Points on a hilly landscape, in no order, each with its height.
A ball rolls from a point to whichever of its 2 nearest points has the largest drop for the distance, and stops where none of them is lower. Distance is the straight distance between rows; heights are no part of it.
davo (h 569): [131 107 105 131  91  83 148 145 113 126 147 185 169 106 140 134  89 151
 126 111 195 178 121  78 137 148 125 151 137 121  98 160  48  98 103 110
 103]
zusi (h 368): [138 163 139 165 106 141 181 124 142 142 120 112 156 106 144  98 163 145
 148 155 131 142 123  90 116 130 102 121 104 112 103 130  86 115 128 113
 108]
kef (h 630): [139 102 103 138 141 106 118 158 103 119 136 135  69 115 171 140  10 174
  90  82 201  97  87  84 123 152 146 129 125  99  59 163  95 161 121 124
  91]
sev (h 804): [155 119 134 140 143 140 114 127 134 124 170  52  67 156 101 165 155 143
 105 122 132  52 113 149 169  99 118 130 135 143 142 159 165 130 118  82
 178]
Zasum (h 587): [117 141 109 145 124 160 127 159 127 137 141 112 135 112 116 144 142 133
 140 142 115  89 120 108 140 149  77 124  96  65 122 110 146 164 133 156
 173]
dun (h 544): [142  90 117 142 150 118 116 152 151 108 140 137  49  79 176 148  55 134
  99  81 189  92 106 102 122 129 143 111 150 108  73 124 105 127 132 146
  62]
Zas (h 724): [134 120 131 180 134 145 175 164  98 114 156  98  83 127 158 128 108 158
  87 143 188 113 105  86 127 148 134 144  92 142  63 165  98 118  99  64
 137]
renof (h 250): [189  97 163 123 146 146 156 108 100 131 139 117 148 153 169 123  90 163
 106 121 190 143 149 126 145 116 214 138 177 190 147 187 165  96  46 120
  70]
rofi (h 563): [135 161 149  92 160 151 136  82 151 139 141  82 143 127 121  99 184 132
 162 135 107 133 157 140 143  94 141 124 175 174 177 177 164 102 119 134
 138]
paza (h 375): [190  97 145  90 157 166  82 101 141 102 130 126  94 105 140 155 106 124
 114 112 138  73 124 185 143 113 164 104 195 109 140  95 144 120 115 164
 121]
buke (h 486): [148 150  99 109  85 140 110 135  79 107  85 170 154 149  95 141 102 139
 135 130 114 209 153 109 104 175 143 128 111 115 170 160 130 127 116 129
 113]
lok (h 343): [118 103 139 155 104 154 106 168  87 123  94 153 157 150 117 160 104 132
 115 131 127 149 135 132 135 155 142 141  72 102 128  84 113 131 129 129
 153]
vap (h 709): [ 87 145 151 118 111 132 159 160 102 191 102 147 154 138 144 105 199  64
 115 165  34 226 132 148  92 154  97 128  96  99 164 108 134 155 152 146
 181]
Rig (h 775): [144 150 148 122 130 160  85 108 138 147 133  63  90 145 108 107 185 116
 132 128 113  88 102 188 152 106  89 104 147  93 176 122 155 127 149 137
 151]
Tam (h 357): [124 150 114 141 117 140 142 170  96 133 185  94 135 162 127 108 157 173
 116 131 137  45 127 113 143 138  90 150  50  99  89 140 127 139 129 117
 168]
Paba (h 329): [ 97 143 126 160  96  84 110 168 131 114 110 145 113 175  83 134 168 133
 110 138  98  75  97 121 123 141 104 135  42 101 109  92 137 173 143  77
 133]
leb (h 570): [115 130 126 143 135 145 119 145 105 134 154 140 120 129 152 127  97 147
 153 121 137 104 153 116 143 129 106 155 132 101 111 103 101 158 142 166
 109]
vanuk (h 657): [107 118 171 158 131 168 170 120 139 180 162 117 160  98 182  98 178 119
 149 145 135 176 150 120 140 130 150 143 115 129 118 125 105  96 125 145
 131]
zep (h 234): [115 122 119 159 107 138 136 145 128 129 107 156 172 108  96 160 137 119
 132 151 106 182 118  96 127 163 125 127  88  96 123 122  95 123 131 123
 155]
Totis (h 574): [119  79 128 103 138 150  72 118 133 123 129 124  77  88 118 131 107 124
 151 145 125  75 137 177 123  92 104 127 151  84 125  56 107 160 123 197
 124]
Fon (h 201): [135 164 109 142 125 141 162 120 124 102 145  90 144 109 136 111 130 170
 134 140 167  97 127  95 132 125  98 137 121 129  95 158 107 118 126  99
 113]
viri (h 553): [140 126 120  99  92 141 164 130  84 166 113 142 237 135 126  96 121 159
 148 143 132 206 192 104 143 149 135 161 126 148 162 168 111 109 105 148
 156]
nito (h 473): [103 141 105 109 127 102  86 130 161 115  93 138  93 169  97 145 184  77
 124 135  82 131 118 182 113 126 139 100 123 150 173  93 167 127 154 100
 164]
kem (h 463): [135 157 107 108 129 107 138 121 175  96 126 157 141 103 126 158 114 147
 131 155 163 139 127 104 110 148 162 109 196 138 118 173 116 112 110 123
 103]
bik (h 790): [125 140 131 136 129 154  88 142 104 119 146  61  91 175  90 138 170 126
 108 118 115  65 111 174 155 102  81 130 117 112 167 144 180 141 134 104
 171]
pudam (h 386): [ 66 150  86 115 136  78 141 104 206 129 120 144 122  79  90 141 147  74
 171 159  96 158 111 116 123 117 126 116 104 120 128 111  97 126 175 143
 159]
Misak (h 555): [132 121 162 185 150 126 137 117 155 159 165  69  30 144 146 114 143 127
 110 115 164  74  81 133 163 115 147 109 114 144 104 138 129 120 138  77
 121]
lagov (h 714): [134  81 117 149 105 140 134 188  76 161 158 130 175 177 151 119 110 162
 116 105 185 121 179 109 147 154 119 163  88 136 124 134  97 123  92 125
 159]
pata (h 498): [120 116 166 104 146 145 117 116 123 129 107 143 177 163 126 108 174  98
 119 100  63 185 151 159 141 116 153 132 124 182 166 106 168  99 136 126
 132]
relu (h 476): [164 137 134 115 112 153 122 111 115 148 117 146 148 111 154  84 106 118
 154 127 118 136 155 147 125 139 116 122 167  93 155  89 130 154 145 190
  78]
koni (h 365): [115 145  93 118 141  80 147 106 203 106 117 124  76  44 145 129 131  78
 166  98 117 130 117 115 110  93 102 112 144 124 132 123 116 136 161 160
  76]
lifa (h 588): [150 184 143 130 119 151 149  78 157 148 149  98 115 141 132 106 189 126
 126 141 133 136 139 125 154 132 162 111 149 158 156 198 164  80 124  98
 115]
mig (h 481): [143 107 116 136 124 130 132 129  75 123 131  87 190 130 114 107  67 184
 122 113 184 101 135 110 115 107 113 142 115 144 109 174 117 113  77 111
 124]
Bona (h 404): [112 123 163 141 146 131 127  94 169 135 138 121  70 145 135 136 182 104
 145 119 111 153 127 138 162 121 172 111 130 174 154 132 160  93 144  97
 140]
Fid (h 524): [126 166 113  85 119 144 137 130  99 143 103 164 192 137 111 108 136 133
 140 153  98 214 172 111 111 154 139 140 131 138 171 161 117 124 121 147
 135]
Padep (h 644): [134 158  69  73 112 142 125 119 165 101  99 167 116  97 111 137 128  97
 145 158  86 148 144 139 103 174 136  95 153  99 147 115 145 139 148 177
 154]
suv (h 371): [138 103 160 140 164 161  85 111 110 112 149  92  73 167 113 127 128 116
 103 120 123  82  97 182 161  94 140 121 117 139 141 107 146 124 150 113
 102]
Sogo (h 376): [119 165 105 162 100  93 167 142 146 111 127 135 142 114 109 120 151 138
 150 146 130 128  84  78 101 143  78 124  77  93  86 136  86 145 128 102
  99]
fovu (h 629): [143 156 107  88 115 153 125  88 173 125 111 146  92  91 136 119 140  98
 149 159 106 147 157 150 124 151 168 100 190 123 161 122 157 119 144 177
 106]
moli (h 608): [139  93 107 154 154 125  93 167 123 110 147 125  36 106 132 153  53 132
  90 102 167  55  99 116 139 127 119 123 102  84  88 107 111 167 127 153
  88]
livo (h 327): [ 97 138  98 121 142 114 141 121 162 111 128 155 156  75  94 159 131 105
 146 153 106 197 125  98 122 137 135 131 121 126 136 146  90  98 146 139
 144]
kot (h 439): [110 141 106 142 133  99 148 129 185 132 135 140 117  59 165 131 124 108
 173 125 127 115 107  98 102 107  69 122 137  89 110  91  95 164 156 187
  82]
Gef (h 625): [149 166 160  88 128 154 149  74 155 154 102 130 157 105 158  94 178  77
 133 164  78 198 153 162 164 133 184 111 148 140 175 121 174 104 157 164
 119]
Mar (h 580): [104  83 157 161 105 156 144 179 107 174 136 126 197 151 150 101 158 128
  94 122 113 135 159 132 157 141 111 165  77 140 116  80  97 129 143 133
 140]
mokun (h 361): [148 129 141 143 130 131 136 121 144 119 112 160  96 128 125 145 168  88
 139 110  82 178 139 127 130 140 153 121 114 144 149 120 141 100 157 113
 118]
geza (h 340): [152 143 107 164 122 119 123 127 149 119 117 101  50 136  93 139 148  98
  96 123 124  74  90 122 128 153 103  90 123 121 131 141 172 152 131  82
 142]
taba (h 503): [165 142 136 113 138 127 138 121 139  98 125 165 147 147 138 167 119 141
 123 129 139 142 155 126 121 143 176 126 195 172 142 153 140 110 106 106
 113]
Ran (h 501): [111 126 137 101 116 129  98 182  92 133  78 163 183 173 137 122 164 103
 109 106  92 162 149 169 112 135 101 141 135 127 173  92 166 145 135 125
 161]
subu (h 639): [ 78 120 120 147 121 121 184 152 134 156 172 135 183  83 164 131 123 139
 155 146 154 153 132  90 139 110  95 161 102 116  92 129  65 119 142 154
 132]
patop (h 626): [157  87 129 106  94 133 102 141  72 126 103 127 202 191 131 167  71 172
 132 104 148 142 162 142 146 136 145 146 128 136 162 130 143 133 106 133
 173]
fefer (h 464): [ 91 125 151 129 120 122 108 172 133 141 109 171 151 144 108 136 179 126
 133 144  88 137 142 143 115 136 112 133 108 119 129  76 138 150 136 119
 172]
gar (h 673): [114 134 112  91 130  86 132 151 139 148  82 190 143  69 110  99 116  96
 158 126  75 172 146 120  70 138 101 119 121  95 121  83 117 157 127 169
 166]
Rek (h 606): [ 68 108 133 136 129 116 159 119 121 156 122 138 188  82 136 121  99 123
 170 152 126 174 133 111 120  94 108 153 123 125 116  99  83 143 158 174
 119]
fom (h 495): [113 143 133 192 118 111 148 127 169 162 153  99  66 147 119 135 169 120
 118 129 139 104  98 115 156 130 129 113  87 133 115 122 114 105 143  85
 144]
Sela (h 538): [114 136 123 128 130 148 145 146 134 158 151  95 180  93 115 100 159 137
 137 147 111  88 148 120 137 119  78 137 131 105 123 122 130 148 136 157
 176]
vokap (h 299): [191 116 122  90 128 143  75  83 124  79 119 104  27 148  95 145 126 116
 100 112 105  60 100 190 123 123 118 104 183 111 154 130 168 134 131 121
 111]
Nema (h 585): [148 136  99 134  93 108 107 128 111 104  85 173 113 113 107 135  77 140
 143 107 137 136 127 101  80 164 117 107 117  85 117 125 124 146 106 146
  96]
dade (h 480): [146  89 121 131 141 133  94 124 126 121 108 141  72  93 138 130  64 141
 130  83 164 108 137 122 109 126 132 115 163 112 110 120 123 135 105 156
  73]
Zuk (h 474): [109 135 126 142 105 148 163 160 137 166 172 102 167 139 140  93 202 150
 125 144 120  82 146 113 135 142  89 137  86 106  94 128 118 113 124 133
 181]
zifa (h 420): [147 123 119 143  90 169 104 154  70 106 101 145 133 165 127 155 103 134
  93 126 142 158 120 124 126 185 145 126 100 105 152 134 146 112 126 119
 133]
fuze (h 622): [124 125 150 129 137 103 128 146 141 123 156 112 154 162 112 139 171 152
  93 126 120  58 130 129 144 113 137 129 137 172  97 148 145 113 112  62
 166]
vak (h 546): [113 135 123 116 128 106 115 143 114  99 112 143 171 185  71 161 156 129
 111 131  88 138 136 136 118 132 147 139 121 166 141 145 136 118 125  73
 153]
Rud (h 665): [149  94 113 126 148 142 167 159  41 120 181  87 110 178 165 110  62 183
  74 147 199  89 124 111 119 137 173 162  93 181  64 180  89 115  72  61
 170]
zipi (h 422): [170 106 153 138 144 167 114 117 127 122 123 111  94  93 153 123 109 120
 117 112 144 114 136 142 138 128 146 109 151 108 131 109 136 110 118 162
  97]
nalor (h 421): [121 136 116 127 112  92  82 148 131  86  97 148 101 167  68 142 152 118
 105 132  94  66  95 157 112 139 114 110 102 116 120  93 182 166 119  84
 152]
fet (h 551): [124 135 137  58 148 144 130  94 137 116  72 141 155 115 122  75 136  86
 153 164  65 185 175 188 113  99 163 129 154 164 172  80 135 145 151 168
 115]
gis (h 860): [ 78 158 104 130 149  82 151 144 180 107 169 122 102  85 174 153 120 114
 109 118 215  76  36  99 148  92  93 128 125 105  67 146 104 117 161 121
  96]
mizig (h 506): [133  88 159 143 118 134 137 146 108 147 116 175 172 135 137 112 137 116
 144 108 116 214 170 116 140 138 130 157 116 162 140 100 102 108 117 131
 121]
Rem (h 627): [117 122 125 109  76 137 137 162  64 141 101 136 234 149 118  99 125 156
 145 119 100 149 175 120 132 162 100 169 106 121 147 120 127 173 133 133
 165]
Nuz (h 610): [139 116  99 136 140 105 131 129  97  96 148 102 153 106 115 139  54 171
  97 115 200  71  88  98 113 114  99 140 147 135  77 171 122 127  89 108
 118]
disus (h 540): [140 115 162  72 151 144 101  97 147 107 105 119 130 120 126 128 157 116
 157 145 105 109 156 190 127  89 144 125 198 154 153  70 153 145 127 153
 131]
bezo (h 586): [142  87 117 125 130 130 155 148  59 106 147  89 168 181 131 124  88 197
  92 137 178  92 146 112 117 117 133 158 107 174  88 173 116 118  61  65
 157]
vado (h 79): [118 152 101 143 133  63 134 121 144  96 121 162 132 102  99 122 123 122
 130 111 133 128  94  90  91 123 104 126 131 138  89 146  99 115 132  94
  95]
pek (h 477): [108 138  85 126 141 102 108 116 169 102 160 123  89 109  94 175 112 136
 135 128 151  73 105 110 117 122 120 108 171 119 110 161 139 129 122 131
 132]
fegi (h 681): [ 89 127 146 148 160 136 147  92 162 165 160 102 144  65 154 116 136 110
 166 137 136 155 129 117 133  95 141 126 141 133 129 134 116  97 132 171
 123]
vake (h 305): [143 148 134 151 105 142 120 120 115 101  90 141  87 165 122 133 150 103
 128 119  93 154 121 150 108 138 115 116  96 133 148 103 147 132 164 101
  88]
Nelaz (h 460): [150 111 110  85 113 109 130 111 123 141 104 194 172 105 151 125  74 126
 169 115 135 205 184 117 131 149 157 142 170 143 158 129 111 121 129 167
 111]
gefu (h 517): [ 96 151 140 142 103 143 107 155  99 130 124 124 155 212 135 105 181 119
  89 129 102 126 111 175 123 134 100 133 100 137 148 114 155 115 156  90
 125]
tuni (h 337): [203 113 126  70 136 160  91  74 128  82 127 116  48 141 138 149 105 125
  93 124 118  81 121 195 120 123 176 100 215 124 150 143 178 115 114 136
  80]
Pogi (h 611): [145 183 135 105 131 161 123  85 163 139 107 121 111 130 127 116 168 101
 116 150 108 170 137 162 139 142 182  87 169 140 185 166 177  88 132 139
 112]
Galir (h 568): [137 162 101  95 153 119 104  93 160 111 127 108 137 110  59 114 137 119
 153 138  89 100 127 153 124 106 116 106 157 120 158 136 138 137 152 150
 150]
Gipit (h 650): [116  84 109 158  85 100 134 175 103 158 139 159 197 131 132 118  99 155
 141 122 195 161 138  88 128 157 107 163 111 111 118 134  62 128  96 125
 143]
rop (h 235): [ 90 158  88 147 135  81 146 113 193 110 135 113  88  63 148 147 132 105
 146 103 163 133  88  83  96  96  75 109 141 110 103 177 116 125 140 139
  86]
gasep (h 604): [146 128 176 158 181 171 128 142 110 131 156  85  57 142 161 120 101 151
  92 129 174  88 105 136 143 132 169 117 148 146  98 142 124 134 123  94
 116]
gupud (h 694): [113 116 139 118 120 124 158 141 110 198  95 181 151 101 144  99 155  81
 147 156  58 200 152 136  82 144 109 127 128  92 135  88 126 162 140 166
 172]
Mame (h 411): [ 79 130 161 161 111  84 116 168 165 149 120 138 125 139 100 129 188 126
 105 154  93  98 123 127 135 110  97 119  53 111 104  73 123 146 140 105
 151]
Fes (h 187): [113 145 139 166  92 108 124 146 131 107 108 167  78 151 118 157 141 114
 137 130  93 129 106 110 106 153 105 124  62  98 116  91 105 151 149  93
 106]
zun (h 590): [142 124 113  99  97 109 127 130  77 127 108 136 252 151 103 128  92 188
 151 125 142 148 171 114 129 142 135 158 127 135 144 151 109 133 102 137
 159]
Fale (h 525): [147 132 163  90 153 132 121  86 153 101 113 141 155 122 142 138 124 122
 144 137 125 141 158 156 140 104 190 123 192 172 158 119 156 115 115 144
 101]
mik (h 475): [ 96 151 124 144 133  82 126  89 175 162 141  90  71 104 101 117 155 105
 183 126  85 106 103 120 126  70  80 113  85 108 136 113 116 144 161 153
 138]
mivi (h 62): [122 154 106 142 140 120 144 144 117 110 187  90  96 134 128 115 124 169
 128 132 170  48  95  96 141 123  88 138  97 115  74 156 105 140 127  99
 129]
mezo (h 722): [106 162 138 122 128 149 146 124 128 172 119 114 132 141 144 111 191  77
 145 142  53 194 130 144 127 132  98 122 106 112 179 114 161 139 177 157
 162]
zabo (h 658): [122 124 151 145 152 108 158 117 135 115 169 102 127 142 136 139 139 161
  89 133 165  89 111 118 134 104 162 143 142 179  75 167 121  89  97  47
 154]
Voruf (h 419): [ 98 131 160 149 149 127 101 117 140 140 140 116  94 150 117 124 155 122
 149 122 108 115 132 151 133  99 127 124 120 139 124 106 138 122 139 126
 121]
gatu (h 315): [167  90 174 120 158 191  97 118  95 109 137 105 104 175 165 121 114 114
  84  90 144 131 114 184 175 120 150 116 137 143 152 101 171 100 134 140
  97]
Vomol (h 583): [104 126 124 143 126 150 147 119 110 155  93 110 192  93 126  93 122 117
 152 157  94 165 154 129 113 118 106 142 123 122 152 102 118 165 150 172
 126]
Boke (h 640): [116 148 101 121 126 101 115 135 157 114  90 164  95  84 112 128 126 112
 165 122  94 142 119 108  71 135 100 104 111  87 107 108 127 144 125 153
 129]
kab (h 355): [147 140 137 125 133 154 160 100 103 114 142  74 164 120 151  93 114 187
 131 147 184 106 156 113 128  94 128 142 135 163 107 177 117  95  90 110
 104]
tamen (h 536): [135 130 122 146 134 140 100 159  86 114 145 135 123 169 115 138  92 160
 106 114 156  76 111 130 122 150 135 129 120 119 104 142 130 139 103 100
 128]
vivuv (h 628): [163 103 107 121 117 111 124 121  80  88 118 151 150 166 104 181  60 165
 117 103 133 135 142 108 114 138 152 146 133 167 128 167 141 132  94  91
 130]
zakos (h 623): [142 113 106 137 123 116  98 162  94 128 141 159 120 142 138 123  49 180
 113  95 189  84  97  96 114 176 136 123 114  86  79 142 108 160 105 129
 120]
tal (h 823): [ 83 150 124 120 137  78 140 108 189  85 151 146 120  65 187 152 116  88
 122 113 202 119  67 117 139  93 145 140 167 121  86 149 109  93 154 120
  81]
pevu (h 776): [135 124 155 175 136 131 156 164 129 134 143 129 112 100 173 150 126 146
 112 124 180 153 119  89 142 141 136 129 104 117  81 128  81 106 122 108
 115]
sibus (h 612): [123 108 130 130 165 117 114 148 112 123 181 123 139 124 157 126  94 158
 142  95 183  74 144 116 150 104 112 164 151 145 100 127  99 132 122 146
 109]
befa (h 564): [ 85 140 123  78 150 130 153 100 139 135  79 123 165  92  96  86 125  94
 167 177  52 174 155 153  99 107 124 137 135 135 142  90 120 175 168 168
 154]
Geku (h 541): [129 140  77  96 130 113  83 118 144  80 136 129 130 122  53 154 128 130
 139 139 112  62 109 134 117 138 102 118 142 112 133 127 149 165 125 136
 140]
Rogez (h 429): [ 84 149  89 118 126 101 151 110 179 166 110 131 117 108  98 120 153  56
 172 166  36 156 115 138 112 124 113 109  83 110 160  85 111 163 192 158
 164]
kez (h 216): [159 121 124 131 141 113 115 102 130  84 125 105  48 138  99 147 105 128
  89 133 124  61 100 144 121 125 127 107 165 139 113 138 167 151 117  84
 119]
lovet (h 545): [133  89 162 142  93 156 153 177  82 175 122 144 206 169 169 100 169 117
 116 116 113 207 168 132 146 148 118 162  95 140 156  95 101 113 131 122
 137]
dalu (h 527): [101 142 146  80 120 141 140 151  97 158  81 139 211 149 151  86 173  97
 107 131  62 201 151 173 124 138 100 138 147 133 180 110 172 138 157 152
 171]
mume (h 415): [173 100 160 117 125 130 129  96 113 134 115 169 151 125 164 110  89 140
 141  95 163 188 173 115 143 134 176 135 155 171 154 140 139  93  99 156
  71]
ruv (h 740): [118 160 147 151 113 157 124 116 133 176 137 115 110 140 150 117 162 103
 140 138  83 140 116 146 113 141  96 100 103  79 151 117 149 128 153 172
 141]
vup (h 605): [114 115 115 136 133 109  81 128 168 124 137 125  48  94 102 141 110 120
 140 150 125  58  98 152 131  86  91 110  87  69 107  58 104 168 132 179
 105]
Kaper (h 803): [112 132 161 145 145 112 157 125 170 117 150 137 115  77 189 144 119 120
 135 115 181 134 102 113 155 113 168 135 142 117  86 118  89  90 147 131
  92]
ziz (h 692): [138 103 135 139 152 119 173  90 126 105 185 103  90 142 150 168 104 145
  79 125 155 118 104  98 129 107 187 145 165 194  86 217 139  75  82  67
 130]
nuzuf (h 660): [155 130 137 160 155 148 156 150  76 122 157  78  46 142 152 108  77 145
  65 136 170  89  90 115 120 151 130 138 128 139  74 167 127 160 105  59
 129]
Sim (h 526): [136 137 109 150  93 145 128 147 105 135 102 159 140 136 143 127  99 125
 160 119 124 146 144 113 105 172 102 133 111  84 144  96 109 166 141 166
  97]
modu (h 652): [176  80 118 118 133 144 103 115  84 115 119 135 152 157 125 164  49 160
 117  95 166 138 154 137 147 133 158 141 143 164 158 128 130 132 109 136
 117]
tinag (h 584): [148 114 132 136 107 110 142 146  84  93 114 144 167 178 101 156 121 150
  92 123 117 130 124 115 119 156 143 150 116 167 102 145 122 120 107  49
 135]
nesid (h 379): [ 81 108 115 132 148 109 137 133 149 153 162 163 163 105 102 135 155  92
 143 131  79 179 147 107 144 115 139 143 106 142 129 119 107 104 155 150
 158]
govu (h 431): [128 151  94 130  95  80  97 102 168 129 104 126  31 161  75 135 163  87
 125 127 108 107  97 146 123 149 129  87 120 133 162 119 170 133 156  83
 151]
fenu (h 432): [ 84 132 134 162 123 100 144 122 187 174 169 121 130 116 117 141 186  99
 129 138 101 130 111 116 169 113 135 130  84 133 119 123  95  98 161 123
 166]
zusa (h 539): [148 123 129  68 128 154 110 106 122 105  74 172 148 146 131 123 116 110
 134 139 104 175 177 178 113 122 181 120 177 176 181 105 163 119 120 151
 109]
gupi (h 470): [106 134 154 153 132 156  90 152  79 132 141 116 132 190 123 117 148 149
 124 118 121  98 126 154 117 122 117 141  97 131 130 124 144 129 118 110
 126]
lasev (h 167): [174 111 181 112 148 171 124  86 107 116 109 138 112 158 162 127  98 137
  88 130 155 169 134 156 158 132 217 115 156 172 155 160 194  90  89 132
  64]
tuso (h 502): [127  94 107 102  99  87 129 137 116 131 111 193 169 110 122 158  76 138
 152 113 168 211 151  93 129 150 148 156 159 129 135 148  69 114 105 141
 116]
vusof (h 758): [124 148 133 123 118 146 108 108 143 165 131  93  77 118 116 123 164 106
 169 144  87  97 111 160 129 129  81  98 134  62 152  94 146 163 167 182
 162]
silut (h 542): [118 167 125 113 150 130 134  92 171 147 121  93 113  99  93 105 166 104
 168 129  84 151 149 136 132 110 122 116 145 147 170 146 144 126 153 129
 146]
vozuk (h 654): [114 116  96 136 143  85 106 142 177 103 134 134  39  84 131 166  92 130
 109 124 161  51  67 113 125 105  91 106  87  63  72  92 121 159 133 161
 100]
Sedul (h 591): [148 137 138 114 144 144 138 130 129 132 157  85 160 145 130 111 187 154
 128 122 126  76 156 138 139 104 122 136 161 166 133 155 153 115 109 100
 152]
zugap (h 399): [108 153 122 157 133  77 143  92 194 138 143  73  79  80 126 124 139 113
 168 108 144  94  81 109 132  66  72 105 108 112 118 137 111 126 155 121
 106]
sos (h 391): [120 151 109 126 131 119 146 121 147  94 150 124 103 114 141 175  95 167
 118 136 174  98 102  93 117 140 150 123 179 133  81 188 122 118 112 101
 131]
futor (h 520): [141 137 123  79 147 112 108 123 134 105  91 148 177 166  92 144 156  97
 101 109  62 153 147 161 116 114 159 114 147 175 165 122 157 105 130 117
 163]
Tepi (h 659): [130 128 111 109  99 100 127 189 109 128  98 175 221 142  96 111 157 153
 128 118 110 139 160  99 109 172 105 146 118 125 124 121 117 151 108 113
 164]
zere (h 344): [169  92 138 143 120 137 148 123  96 138 127 149 152 141 155 130  87 160
 107 117 197 192 154 102 132 146 171 140 155 181 139 180 117  96  79 106
  90]
Puvin (h 638): [116 142 184 132 138 169 171  79 141 179 145 105 160 111 181  70 184 102
 148 158  94 171 155 136 152 119 153 131 145 128 154 130 154 109 142 166
 127]
Mizaf (h 465): [140 101 160 134 144 146 111 126 113 143 126 150 156 150 152  94 138 121
 129  95 124 162 145 143 143 124 157 141 136 168 145 104 146  98 119 140
 103]
pomig (h 512): [ 91 142 147 129 140 114 145  86 169 198 140  61 100 112 111  89 186  97
 191 134  78 139 127 136 144  73  98 124 106 136 174 118 123 137 163 146
 163]
Gize (h 655): [119 128 109 172 130 128 130 172 120 135 154 130 123 104 133 153  94 147
 127 131 146  89 100  77 139 148  94 127  51  62  88 115 103 155 124 156
 137]
dak (h 554): [121 101 144 101 144 159  75 130 121 101 121 112 114 138 101 158 124 139
 144 138 116  86 146 179 128  95 115 141 163 116 152  80 142 165 116 148
 137]
Nufud (h 246): [165 102 157 119 154 195 103 111  79  99 118 112  56 176 159 133  70 128
  78 120 155 145 105 167 141 138 192 118 143 153 145 136 170 123 120 123
  76]
posi (h 708): [164 116  86 116 108  94 135 107 126 101 116 155 173 112 128 151  36 165
  93 118 202 109  91  86 105 148 139 119 184 116  81 175 121 124  87 122
 108]

Call two points neighbours if one is among the 2 nearest of the other. Go from one point of each pair to the other, from neighbour to neighbour, staying as low as possible. Name the highest point that can't be avoided.
silut, sos | Galir
lasev, Fes | Voruf
mivi, vado | Sogo

For each start below, name the point where the ball stops.
vozuk | sos
bik | Sim
Rek | sos
tal | zep
modu | zep
